Points, in no order, along strands that fork, close into loops and pass close to each other.
Points whose rows are less than 53 apart are linked; no others are. Some points are linked to none.
lukig: [ 28  -9  18 -22  10  21  -1  18   4 -16   8 -15  -5  -5  15  -4 -22   4
 -22  25   6   3   5  11 -20  10   1]
Lev: [ -8  11 -29   3  -3  -7  -4  27 -20 -22  20   0  -3 -11  -8  -2   8  -6
  17  -9 -12  -7  -2   6  12   6 -11]
bika: [-20   0  -2   0 -23  28 -13  -3  -3  -2  21  -5  -1   7   6   4  -8   4
   2  -9  -1  -8 -36   7   2   5  10]
Poneg: [  5   9  -1  -5  -6  -8   2   3  -9   6  19   3  -6   7  15  -3  -3   9
  17 -16  -3  -6 -17  -8   4  33   2]
gagar: [ 16  -9  21 -14  13 -17   3  28   0   1 -15  12   9   3 -12  21   5   5
  -8   9 -23 -16  13 -12   0   1  12]
tufo: [ 35  -3  22   6  12 -12  19   4   1  12  23   5   5  18  17  -3  -1   8
  12  -6  11  21   7  -7  -7  34   7]
Vitas: [-16  -7   3  21   2  -2  13  -1 -14   2 -11   2   0  -3 -22  -3  14 -21
  -2  -6   9   9 -10   9  -3 -21  -6]
vasiz: [-25 -10  -5  -9   0  23 -12   6  -2 -11 -17 -18  -1   0  -9   0 -20   7
 -10  -9  -8  -9  -8 -15  14   2  -7]
pafe: [ 36 -10  35 -22  21  18  -4   6   3  -7  20   4  -2  -8   8 -15  -8  -1
 -33  26  11  -5   6   0 -18   9  17]
Refa: [  8  11 -12  -4   5  12  17  12   8   3 -29  -5  12  -6   4   1  -7   7
 -12  23   4   6  12  -9  -1 -21  -7]
Tageg: [ 12 -11   0  12 -13  -8   2  -2  -7   3 -14   9   5 -15  16   9  -6  -2
  -1 -20  12  11   1   8 -13 -18  -4]
luva: [-17 -10  -4  17 -14  21 -26 -26   7   4  14  -4  -8   7  -3   8 -22  14
   4 -14  -1  -5 -16   9  -5   8  13]
deko: [ -2  17   5 -21   4  17   5  -7  21 -14  10  -6   2  12  -5  -3   0  -4
 -19  44   1   4  -1   9  -1  -9  16]
Kad: [ -9  21 -29  -2   8   8   1  -7 -10  -2  -8 -12  -5 -18 -24   0   0 -18
 -12  25   4  -2   7 -16   3 -14  -6]
dotub: [ 29  -2  11  15   4  -3  12  -7  -1  17  15   7   2  16   7   7   1   4
   8 -15  13   8   6   9  -9   9   7]
Modo: [ -8 -10  -3  32 -15  17   0 -12   1 -14   5 -10  -5 -17  20   3 -29  15
   8  -6  27  15 -10  23 -12   5   0]
daki: [ 16   2  12  -7   0 -12 -11  -2   8  25   0   9  17  20  23   6  31  14
  18  -1 -20 -19   7  -4   4  16  -8]
Rotu: [ -7  -5  10  -7   0  27   3   4   1   3   3 -18  -2   1   8   7 -12   8
  -6 -23   3 -11 -10 -14  10   9  -3]
guzaz: [  4  14  -7  -9  22   7   0  42  16  -4 -12  -6  23  -5 -13 -19  -1  11
 -13  14  -8 -21  -2   7 -13 -13   0]
zut: [ -2  -5   7  -5   2 -18  -5  10  12   1   4   2  14  10  11   3  26   0
  20  -7 -14   0  14  12  15  -9 -13]
nat: [  6  11  -5  -9  -7 -29  -5 -13  -1  -9 -10   7  -7 -23   6  -6 -21 -17
  -1  11  15   8 -14   5 -12   3   2]
Zutem: [ 19  11   9  -4  16 -11  -1   2  25  16   2  -6   6   4  -5  -4 -19   2
   0   7  13 -19  -5  12  -6 -14  11]
banaz: [-18  -3 -16   9  -9  -6   8   8 -21   2 -11  13  15   3   8  19   4  12
  24 -35  -8   7  -3  -6   4  25   0]
puniz: [ -7  -5  -6  -6   4   3   1   5  12  -2  -1 -16   3  10  -9  21   1  -6
  -7  16 -13  17  30 -12   9 -14  -4]
rekas: [ -4 -25  17  -5 -11  15  -6 -17  -7   0  37  -5 -23   8  19  17 -14  18
  17 -16  10   2 -15  16   2  19  22]
nilit: [  6 -16  15  -4  -7  13   3 -10  18  -9   8  -4   6  15   2   6   0  16
 -12   9   0   1   4  -7  25 -10   1]
Fesu: [ 23   9   0  17  -7  -5  17  -2  -7 -19  15  21  -2   7  -9  -9   7  11
  -4 -10   4   4  -6 -18  11  10   6]
pude: [  3   4 -13   4  11  -7  20  33   1 -13 -15   1   6   0  -2  -7   1  17
   6  -6  -3   2  28   8   7   7  -9]
zudi: [  0   3 -10  -5 -17 -31   0  -7 -18  -9  17  14  -9 -18  17   1  12  -9
   9 -15  -3  13  -2 -13   1  15  -8]
vakik: [ 15 -13  10  -6  -1  -7   1  22   5   8 -12   0  12   7  16   5  24   8
   7  16 -18  -8   5  10   2 -19 -26]
rerid: [-13   8 -16  -4 -12 -13  -2   2 -16 -14  13  -5 -11 -27  24   3  13  -8
  16 -18   0   7  15  -9   9   8 -18]
Buso: [-13   6   1  -3   0 -11  -7 -20  -1  -4 -13 -12 -14 -19  -4  -1 -19 -23
  -6   4  18   5  -6  11 -15 -11   5]
vosar: [  2  -6   3  -7   8 -20 -18  28   8 -13   9  13  28  13 -11   6  10   2
   1 -17 -31   0   8 -19   6   9   1]
Viro: [ 15   3   1   0  -4   6   6   1 -12   8 -13  18  10  -1   7  -9  38   3
  -6  -2 -10 -14  -1 -14  -3  -6 -13]
sem: [ -5 -29  14 -12  -5  11 -18 -24  -1  20  30 -10 -13   8  27  14 -15  13
   7 -20   5   3 -10   1  -8  32  11]
Tus: [ -1   1   3  35   1   3   7 -23   5  14   2  -4 -21   2  -6  13  -3  14
  23 -14  19 -11  21  24   3 -11   9]
numis: [  8  15  -9  -9   2  -2   6  17   1   9 -17  16  30  -6  -8  -5   6  -8
  -2   7 -10 -15 -25 -20   6 -17  -1]
Sugo: [ 20   2   6 -12   7  10  19  19  13  10 -15  -3  19   3  15  17   2   9
  -9  22  -6   8  20 -13   6 -16  -3]
nuvo: [ -4   3   0   6  11   4   9  -4   0  -5   0  -8  -4   7 -46 -19 -16   0
 -14  15  10 -14 -22   7   1  -5   2]
bab: [-32   5 -16  -6  17  10   2  14  -4 -13 -22   4   9  -7 -10 -21  22 -12
  -2  -7  -7   8  20  -5   8 -10  -8]
ziga: [ 20  13   3 -10  -4 -25  -5 -10  15 -11  11   7  -3 -13  16 -12 -25  -2
   0   2  22  10  -8  11  -4   1  14]
dozi: [-16 -17  13  -7   7   3 -13   2 -18   9  -3 -28 -19   0   0   5  19  -8
   4 -13 -15 -13  -2 -15  -1   9 -29]
paka: [ -9 -16   3 -10   9 -12 -11  14   1  -9 -16  -7   5   1 -14  12  12 -16
  -7   6 -21  19  17  -8  -2 -29  -2]
pir: [ 20  -1  21 -11  15 -11  -1   5  33   1   5  -6   2   1   9 -20  -7  13
   2  13  13 -20  -1  24  12 -16  -3]
gilo: [ 18  10  -1 -15   9  37  -4 -14  11  12   4 -16  -2   7   7  -7  -3   2
 -28  24   7  -2  16 -14 -15   3   2]
supod: [-25 -10 -21  -1  -1 -10 -16   3 -12   9 -19 -14   5  -8  -5   3 -20  -9
  14  -3 -11  10 -15  -4   1   2 -18]
roku: [ 27 -12  40 -16  23   8  12   3   1  -5  10  -1  -8  -4   5 -22  15  -4
 -35  17   9   2   9 -11 -12   6   3]
nisi: [ 19   5   5  -7  -5  -4   1   1   1  23   4  17  17   7  25  -7  30   4
   9   0  -8 -16 -14  -5   3  -1 -13]
Gepad: [ 22  -3  20 -13   5  -8   7   3 -10   6   7 -11 -17  -6   0  -5  15 -10
 -13  13  -5  -8  -4 -23  -2   4 -14]
mam: [  0  -4 -10  10  -8  -9 -12  -7   7 -11  17  -1  -2  18 -19 -15 -11   7
  14  17 -10   1 -16   4  16   6  -7]
lanof: [  5  15 -18  -1   2  16   0 -11   2   5 -34  -4   8 -14  -4   3 -10   1
 -14  18  10  -2   1  -4 -19 -26  -4]
Kipe: [  2 -18   9 -17   9 -16 -21   4  12  -3 -23  -1   9  -2 -11  10  11  -2
  -7   2 -18  -6  19 -16  10 -35  -7]
kuf: [-11  19 -12  10   2  13  32  -2  -1   0 -12  11  15   0 -15 -17   3   2
  -5   7  18  -2 -25   2  13 -11   7]
Koz: [-10   7 -17  12 -12  13 -14 -15   2   6   4  -8   0   4  -1  -2   4 -11
  -1  15  -7   8  -3  11 -13 -15  -9]
loz: [  1  -6   0 -22   6 -25  -9   8   6  -6  -8   6   5  -7 -19   1   6  -9
  -2  19 -11 -15   9  -7  27 -21  -7]
benum: [  6 -25   8 -15  -5   9 -18  -9  -9  26   5  -4  -7   8  19  11 -25   1
  -1  -4  -5  11 -11  -2 -23  31   5]
zuko: [ -1 -17   3  28  -8  11  -6 -19 -18  18 -16 -14 -20 -12   4   5 -10  -6
  -1   5  10  10  -4  13 -32   0 -15]
salep: [-12 -17 -20   3  -7 -10 -25  -3  -6 -10   7  -1  -1   4 -25 -13 -10   0
  12  12 -22  -7 -12  -4  26   5 -23]
Nure: [ 39 -12  17  -5   5   1   1  30   7   6  -6   0  21  -3  16   9  12   7
  -6  21 -19  -2   8  -8  -8 -19 -14]
roni: [ 15  14  -3 -13   7 -15 -16  -6   8  28  -7  -5  -9   0  13   0   1  -4
  -2   1 -12  -6  19 -21 -16  17  -4]
zag: [-18  17  -4  17   3  19  27   0 -14   2  -4   3  -5  -4 -26  -4   6 -17
 -13   3  15  -2 -15   8  -7 -13  11]
lonef: [  7  -2  18   6   7  11  13  -3   0  12  -4   5   4   8  -3 -12   0  -5
 -10  -4  15  -5 -19   9  -6  -2   6]
sar: [-26  14  -8   4  -1  -2 -10 -11   1  13 -10 -14 -14 -18  12  -5  -5 -20
   6   1   9   6   3  18 -22   3   0]
rovef: [ 32   7  25  -4  19 -20  23   2   2   6  11   6 -11   6   8  -5   5   9
  -2   4   6   0  14 -22   2  38  11]
Sibab: [ -3  -6  -3  28  -7   2   6  -9  10   7  -8  -1  -6   0   9  10 -21  23
  19 -16  21   3  14  33  -1  -7  10]
Vuba: [ -7  24 -25   4   1   9  -6 -20  -2   3 -23   5  -4 -17 -15  -9  -8  -6
 -14   7  10 -10   2 -10 -10 -10   1]
vafep: [-16  11  -5   0   2  33   5   9  -4 -13 -14 -17   4  -9   0 -12  -3  -8
 -14   5   8   2 -12  10 -16 -16 -10]
riza: [-28  -9  -3  24  -5   5  13  -5 -10   0  -9   7  10   2   3   5 -11  13
  15 -37  11  12  -8   1   3  20   6]
Muf: [ -7   8  -4   1   6   2   5  -5  20   2  -7  -6  -5   6   1   6 -37  19
  19  -5  18  -6   2   4  21   3  24]
Bug: [-25  -5  -1  -4  -9  -3  -1 -20   0  -8   8  -7  -6  -2   6  17  10  -7
   1  -6  -6  17  16 -16  20   5   0]
Gov: [ -1   7   2  26   6  -2   3 -22  -5  15   4  -6 -20  -3  -4  15   3   2
   1 -24  12  -6  16   0  -9   9   7]
gibaz: [  3  -3   0  -7  -1 -21  -2   6  -4  12  11 -11  -2  -1   6  -1  -5  -7
  14  -1  -7   1 -18  -6   2  10 -17]
Ner: [-14   2  -6  14  -9  20 -12 -17  -6  14 -10 -14 -13 -14  23  -8  -5 -10
   4  16  12   8  -5  23 -34   7  -9]
bagur: [-22  -3 -12  25 -12 -12   3 -18  -1  -5  20   0  -6  -1 -10   4  -6  -5
  29  -1   6  15 -15  13  17   1   4]
Komo: [ -4   2  -8  15   4  22   7  18  -5   4  -7 -18  -1  -3   8  -3  -3   1
  -4 -12   3   4   1  14 -19  -5 -17]
Digil: [-16  -4 -11  -4   2   3  -1  14   4   8 -23 -17   1   2 -11  10 -29   3
   4   3  -3  -5  -2   5   9  -8  -8]
Vubaf: [ 21  -2  29 -11  13 -10   7   2   6   0  15  -1 -17   0  -2 -20  23   2
 -15  23  -3 -17  -1   2  -2   8  -6]
bot: [ 18   8  10  -8  14  11   7  -3  30  12   4  -3   3  16   2  -1 -30  21
   8  11  19  -7   0  14   8  -5  29]
Bem: [  2   1  -3   9  -2 -23  10  -8  -3 -19   2  15  -3   9 -11 -10   4  10
   8  -1   0   6   9 -19  30  20  -5]
susek: [-11 -15  15  -6  -2  15 -10  -7  -5   8   7 -23 -15  -1  11  -6   4   6
   2 -20   0 -18 -17  -7   8  14 -20]
limuf: [-10   0 -24   4  14 -17  12   5  -8 -11  -1   6   5 -10 -27 -10   9 -24
   9  10   1   5   8   1  26 -18  -4]
bunog: [  6  22 -12   0   2  -1  22   9  -7   6 -12  13  15  -2 -25 -13   5 -11
 -10  23   0  -4 -25 -13   0  -6   2]
Modu: [  5  -1   2 -12  -4 -24 -12   1   3  12  -6   8  10   4  28   8  20   8
  17  -8 -18   0  17   0  -4  12 -12]
rido: [ 18  -1   5  -4  13  18   0  -2  19   1   0 -23  23   7  -7  -3 -11  -3
 -21  17   4   6 -13 -13  -5 -29  -7]
garo: [-10  20 -13 -10   3  10  -7  -5  23 -26  29 -23  19   4  -9  -7 -12  -8
  -4   6   6   5 -19  -3  12 -13   0]
satud: [-33 -10 -10  40 -13   4   4 -18  -1  -4   4 -13   2 -11  -8  17 -12  -3
  18   9  11  25   0  14   6  -3  -4]
Fubar: [-12   7  -7  -1 -18 -12  15  11  -4 -19   4  17   1   2   5   7  -5  -1
  14   6   1  11  -8  12  21  -5  14]
tafi: [ 26 -10   8  21  -5  13   6  -6  -7  11  21   7  -7  21   1  -7 -13   0
  -1   7  14  15  -5  25 -24  13   7]
lopog: [ 21 -18  19  -7   5   7  -1   3  18  -5  -1 -12  11   4   4  -3 -11   9
 -18  -1   3  -2   4 -11   8 -18  -5]
bur: [-26   1  -7  11  12   0  16   4  -6   1  -4  -6   1  -2 -23 -11  21 -21
  11   6   3   1  -1  11  20 -27 -10]
Raf: [  2  -5   5  -3   3  20  -7 -23  17  16 -10 -17   0  10   8  -2 -11  -3
 -15  15   5  14  11 -14  -9   2  -3]
Loga: [  2   3   1  -3   6  -2  -7  36  -1  -7  14   0  24  12   2  13  17  -2
   5 -33 -22   4   7 -12  -4  11  -6]
zomap: [ -9   8 -26   9   2 -15   7  11 -20 -18  19 -11 -22 -21  -1  -6   8 -12
  19  -3   1   0  18   4  17   8 -18]
nuzir: [-16  10 -21  -8   2   4  -9  -2   4 -38  28 -17   5  -4 -19 -11  -6 -16
  -4  26  -3  10  -2  -6  22  -7 -12]
Fegi: [-22   2 -16  -1   4   2   6   0   6  -7  14 -17   4   4  -9  26  -3  -9
   4  -4  -4  21  32 -20  28  -7   3]
fak: [ -7   6  -6  18  -7   8 -11 -32   4  10  15  -7 -17  -3   4  12 -20   6
   0 -18   8  -2   3  -9 -11  16  20]
nemi: [  5   9 -12  18   9   3  13  23   2   1   1  -9  -2   5 -12  -3   5  14
   6  -9   1  -9  19  14  -3  -6 -13]
romi: [-17  -4   4   6   7  15  -3 -20   1  14 -17  -9  -9   7  -9   1   4  -2
 -17  -5  -1   6  14 -10  -6   0   0]
vevep: [-11  -5   0  15  -7   1  -2 -24  -8   6  18   2 -15  19   3  21  -6   9
   9 -17  -2  18   8  -2 -10  34  20]
defum: [  6   0  16  -7  19   5   1  -1   8  -2   1  -6  -2   2 -25 -22 -10  -6
 -25  11  13 -12 -25   3 -13  -3   9]
zode: [  4  10 -11  -1   6 -15 -14 -11  -6  19 -29   6 -12  -5   0  -9   5  -1
  -4  -4  -4  -8  21 -14 -16  11  -7]
nas: [ 22   5  11  -8   8 -27  -1 -15   3  19  -1   4  -8   5   8  11   3   4
   3  -4  -3  -4  24 -26  -3  32   1]
Rab: [ 23  15   3 -20  10  13 -12   2  14   2  12 -14  -2  -9  18  -6  -5   1
 -22   4   5 -12  15 -21 -17   9   2]
doz: [  2  -1  16 -18  12 -27   6  26  11  -5  -8  12   4  -8 -14   8  -2  -3
  -2  23 -12 -13   5  -2  20  -7  10]
resa: [ 12  -6   3  -1   7   1  -3  -6  12  20 -15 -21  12  12 -10   0 -11  -6
  -8  20  -4  15  -1 -19  -4 -14 -13]
benik: [-11   3   6  -6 -11   2  10  -9 -10  15   0  -5  -6  -9  20  13  20 -22
   5  -9   4  13  -5  -4  -3  -7  -4]
Sos: [  8  11   2 -12   8  13   9  40  17 -10   4  -2  18   1 -10   6  -9  10
 -12   3  -2 -16  -4   7  -5 -20  11]
repe: [  0  11   1 -12 -11 -12  -5  -7   3 -15   8  27  -9   7   5   3   9  10
   1  -7  -5  -5   8  -5  12  11  23]
dazo: [ -4  13  -4 -12   7   3   9   4   8 -24  -4   3   6   3 -14 -25  12   1
 -24  47  -4  10   2  -3  -3   0   1]
vugem: [ -1   0 -31   5  -5 -22  -5   2 -13 -27  -2  15   2 -17 -25  -6 -11 -13
   9   7   0  -1   0   6  23 -13  -4]
Gagul: [ -2   2   2 -19   5   2   3  18  -1   0 -24  15  13 -14  -9 -11  17  -7
 -13  12  -5 -22 -19   1   1 -34   1]
kog: [ -7 -12  12  -1 -20  -5  -5  -5 -10   7  10  14  -6   8  19   3  21  -2
  12  -5 -11  -5 -20  24  -2   6   0]
lub: [-14   4 -14  -4 -10 -18   6   9 -16   6 -27  23   8  -4   7  11   6  -2
  15 -14  -8   5   5  -4   2   7   3]
lala: [  7   5  -2  28 -20  19   6  -6 -11 -13  21  12 -26   5   4   0  -4  22
  20  -1  10   1  -4  34  -2   5  20]
Vog: [-25   9  -6  18  17   6  15   3  -3  13 -17  -1  -2   4 -25 -13  -8   2
   2 -19  11  -1   0  -5   1  13  -3]
fovo: [ 30 -12  21  -9   2 -22  -8  -4  17  -8   7   5   6  -9  25 -10 -22  -4
  -7  -5  22  19  -3  13 -16  -1   3]
rel: [ 22  18   0  -6  -2  18  14   0  -6  10  15   6   7  -4  13  -6  12 -15
 -18   4   8   3  -7 -15 -17   0   7]
dusa: [  0   0  -4  -6  -2  17  -4  13  -9  10 -22  15  13  17  -9   3  33   4
  -8   9 -30 -10   4 -10  -6  -9  -4]
fuzin: [ 14 -16   7  -5  -5  -6 -10  -7  -2  23   6   5   1  12  15  19 -19  -3
   1  -3  -6  24  10   8 -30  17  13]
mogi: [ 11  -6  10  -3   2  -3  -9   3 -18   6   0 -18 -12  -3   3   0  20  -8
  -6  -6 -13   0   3 -29 -11   8 -29]
Beve: [-20   1  12 -11  -5   0  10   8  -6  18  12  -5   5  10  16  22  14 -16
   9 -21  -6  11  -9   1  -5   9  10]
Gipi: [-18   6 -14  -5  -7  -6  10   6   9  -8 -13   7  -3   2   5  -2 -23  15
  23   3   6  -1  -3   9  31   7   8]
pob: [-14  -8  -8  -8  -3 -26  -9   5   1   1  19 -12  -1  -5   0   7  -2   0
  30 -11  -4  -2 -10   1  28   1 -11]
nopu: [  6  10  -2  -6   8   9  -6   3   2 -24  -8   8 -10  -3 -16 -33  10  -3
 -33  22  -4   3   8  -1 -29   3   3]
pesir: [ 10 -16  22  -2   6  -4   3  -5  -9  11 -27  12  -3   6 -11  11  12   0
  -9 -12  -2 -13   4  -7  -7 -11   2]
zadaf: [-32   4   2   2   7  12  -3  -3  -8  -6 -23   3   0  -3   0 -11  20  -9
  -7 -20  -2   6  12 -13  -4  -4  -2]
koso: [ 17  -1   4   1  -2   0   8  15   7   5  -1  19   2   9 -12  10   4  13
   5   9  -5 -24  -5  19  10 -25  11]
buful: [ -4  -4   4   7  -5   7  10 -19 -10  17  12   3  -5   3  31  -2  -2  10
  13 -18  17   7 -16  -3   1  31   5]
sis: [ -1 -17  13  -9  -8  -2  -5 -13   2  -1  21   8  -5  20   2  14 -20  20
  19 -25  -1  -1 -24   0  10  22  29]
Temi: [-15  -3   2  -8 -13  36  -3  -2  -5 -10   2 -11  -5   3   5  -4  -5  -3
 -10  12   0  -9 -25  18  -6  -3   0]
Vosa: [-19 -25 -19   3 -18  -5 -24 -11 -10   5   0  -8   2   3 -13  11 -17   2
   8   2 -24   7 -21  -6   4   4 -16]
Sife: [  8  -4   4  20   0   4   8 -22 -15  18 -22  -2 -20 -11 -10   7  -3 -11
 -11   1  17  -2   5   6 -24 -14   0]
Ref: [ -4  12 -19 -16   4  12   1  -6   4 -28   8 -27  -2 -13 -14   1  -7  -9
 -16  30   4   1   7 -19  14 -19 -18]
Boni: [ 31 -10  14  -7   6  -2 -17   9  13   5   0  11  16   7   4  -3   5  16
 -17   5 -23 -16   8 -24  -3   9  -1]
pudog: [  3 -18   9  -3 -17 -19 -19 -12  -7  -5  17  -7 -22 -13  26  -2   5   2
   7 -18   2   0  -4  18 -15   8 -13]
kulit: [ -2  10   2 -20  23  -4   4  30  12  -5 -15  11  30 -15 -20 -17  17   2
 -15  18  -9 -17  -7   0  -8 -32  12]
vila: [  9  -9  15 -16  -5   1   1  11   1  -8 -26  30   2   3   7  -6   9  18
 -14   6  -6 -18   8   5   7   6   9]
vib: [  7   7   3  -7   4   6  -9  23  -6 -18   3   0  -9  -8  -2 -20  12  -7
 -19   9 -10   0  -2   7 -28  -1  -8]
Vata: [-15 -10  -8  35 -11   6   4  -9   7  -5  -6 -10   4 -11   4  16 -25   7
   8 -13  19  20   6  21 -11 -11   4]
fevu: [-16  -9   0   4 -17  -7 -10  -8 -12  -8  -6  18  -3 -12   3  -4  10  -2
   7 -20  -4  -5 -16  11  -1  -2   0]
telup: [-13  -5 -48  11   5  -1  -9   3 -16 -21 -25   5   9 -23 -17  -8  -9  -4
   8   3   0  -2  16   1  19 -16 -15]
foleb: [ -6  27 -10 -12  -4  20  -5  -8  19 -14  22  -8  12   8   6  -5 -10  -6
  -9  22   6   9 -13   5  -4  -1   9]
sasi: [  4   0  -3   5 -20   7 -12 -12  -3   6  29  16   0  13  10  -6   5   4
  10  -5  -4  -3 -26  14  -3   5  11]
lakif: [  9   5  -4  18  -6   0  -7 -23  -9  13 -11  13 -18  -1  -6  -3  12   1
  -6 -10   3 -14  14   6 -20  -1  -1]
serok: [-19   6   6   1  -9  -9   0  -3  12  -7  30 -10 -15   5  15  -2  22  -2
  29  -2   0   6  -1  25  19  -5   0]
bevu: [ 18 -10   5  10  -5  -2   0  -7  11 -14  14  -3  -8  18 -15  -2 -19  19
  -4  15   0  -2   1   2  18   1   0]
Biku: [  5   7  -7   6  -3 -26   8 -12 -10  -2   8  -1  -1 -18  -2   1   6 -17
   3 -19  13  13   1 -33   9   0 -10]
tev: [  0  -6  15 -16 -10  -4  -2 -13   2 -10 -10  26  -5   4  16  -8  -2  12
  -3  -1   4  -7  -3   4  13  10  13]
mitor: [-21  14   1  20  -1   8  23  -5 -22   9   0  11 -12   2 -16  13   8 -10
   6 -16   8  -3  -8  -1   1   7  21]
golu: [ 12  -5   7  19 -12   7  -4 -21  -4  -2  21   0 -16   8  10 -13 -15  10
  10  10  16   8 -12  35 -11  12   7]
dinet: [  6  14   9  -4  -5   2   9 -15   2  12   3   6   2 -10  10  -3  25 -25
 -12  -1  14   3  -3  -3  -7 -25   7]
kiza: [ 23  -8   8  -1   5   5   0   4  -6  27 -30  15   9  17   1  17  18   5
  -8  10 -18 -10  14  -8 -17  -6   4]
Kasas: [  7  -6  21 -18  12  -2  19  15   0   2 -24  17   2   6 -11  11  17  11
 -14  -2  -6 -25  12  -8  10  -6  15]
salu: [-21  -7   1  13 -12   9   6 -20   2   5   1  -9  -4 -14  32  -8 -12   8
  15  -3  22  12 -13  14   1  19  -3]
nizir: [ 19 -12   7  -3  -2 -16 -25   7   8  -7   5  11  19  20   1  12  11  18
  -2 -14 -31  -7  17 -14   2  13  -2]
Zesa: [ -2  11  -9  -2   0   9   0  20  12  -2   6  -1   8  10 -18   8 -10  11
   9   1  -4 -21  -5  13  14 -24  11]
buk: [-17   2  -4  23   9   6   5  -5  -4   1   1  -8 -14  13 -36  -7 -18   5
   2  -4   7  -5  -5   6   2  14   5]
mot: [ 19  -7  22  -3  -1   5  12  12   4  15   4  17   6  14  -3  -3   0   0
  -1  13   5 -16 -22  23  -3 -15  17]
pap: [-17   5 -30   6  -3  -1   1   2 -13  -3 -30  16   8 -13  -5   4   0  -1
  11  -6  -2   1  16  -5  17  -5  -4]
Medu: [ 34 -15   9   0  -6  -4  -9 -10   1  -4  -4   4   8 -12  13   6 -16  -8
 -12   1  18  12  -4  13 -24 -26   1]
ber: [ 11  10   1 -12   0  -7 -13  -2   5  -3   7  -8 -18 -11  20  -5   0  -7
 -16   0  -1   1  21 -12 -16  15  -5]
Rup: [ 14  -1  -1  -3   1 -17  -5  20   5   0  19 -23   0  -8   9   7  -4 -10
   7  -5   0   8   0  -3  -5  -6 -20]
pak: [ 20  -9  12 -12  -2   1  -4  20  10 -11  11 -16  -1  -3  12   4  -7   3
 -10   6  -1   3   9   6  -5  -8  -8]
Kar: [ -6  14  -3  -1  -1 -18  12  -3  -4 -19   1  15 -12  -2   5   2   6  11
  16 -17   6   1  15 -10  24  20  11]
fube: [-22   4   2  -8   7  -1  -3  21  -7  10  -2  -5  11   9  -5  14  16 -20
   6 -28 -17  12  -3  -7 -11   7  -1]
keri: [ -7  -1 -14  -6  10 -27 -15  23  -4 -11  15   2   5  -1 -14  -2  11  -6
  29 -17 -21 -17   5   6  25   0 -11]
rivu: [-17  11 -11  -6   9  -5  10  26  -3 -17 -12   9   7   3   5 -16  18  -1
   1  -4 -11  16  23   2   6  15  -7]
rupul: [-34  -2 -18   0 -18   1  -4  -2  -7 -11  11   6   9   0  -2  12   1 -13
  16   0  -8  14 -16   9  18  -8   4]
bet: [ 14  22  -7   7  -5   8   8   4   0  -7  21  16   7   1  -7  -7  11  -5
  -9  -6   4   1  -9 -11  -2  -4  15]
rof: [  1  -3  -1   5  -6  -5  -4  -7  -4  11  -3   7  -6  20  -5  22 -11  -1
  -3  -5 -15  15  17  -1 -16  23  15]
rinel: [-33   7  -7  23   3   9  15   3 -14  -2 -19  12  -2  -9 -10   1  -5  -3
   8 -24  12  -1  -3   4   2  15   9]
gelab: [  5  -4  -1   0 -19   2 -18 -18 -10  -1 -11  22  -3 -17  21  -2  -7  -2
  -8 -20   7  -3  -7   8 -21   0  10]
gakip: [-18 -17   2   2  -3 -20   2 -19 -10 -19   3   5  -1   6 -10   6  24   4
   9  -7 -11  11  17  -9  31  12 -12]

A fork is a point with three links, a tip a point with one. Leave the first point through the second and follow the links. Name the first fork or tip that comes.
zuko / Ner | bika
Digil / vasiz | pak
Bem / gakip | Kasas
zut / vakik | vib
pir / Zutem | Vata
lonef / mot | zag
Boni / nizir | Bem
sasi / kog | lakif

How many points has the smallest loop of links through each point below? Write - if it is on no loop.
sar | 19
rinel | 12
rivu | 20
buk | 18
gagar | 15
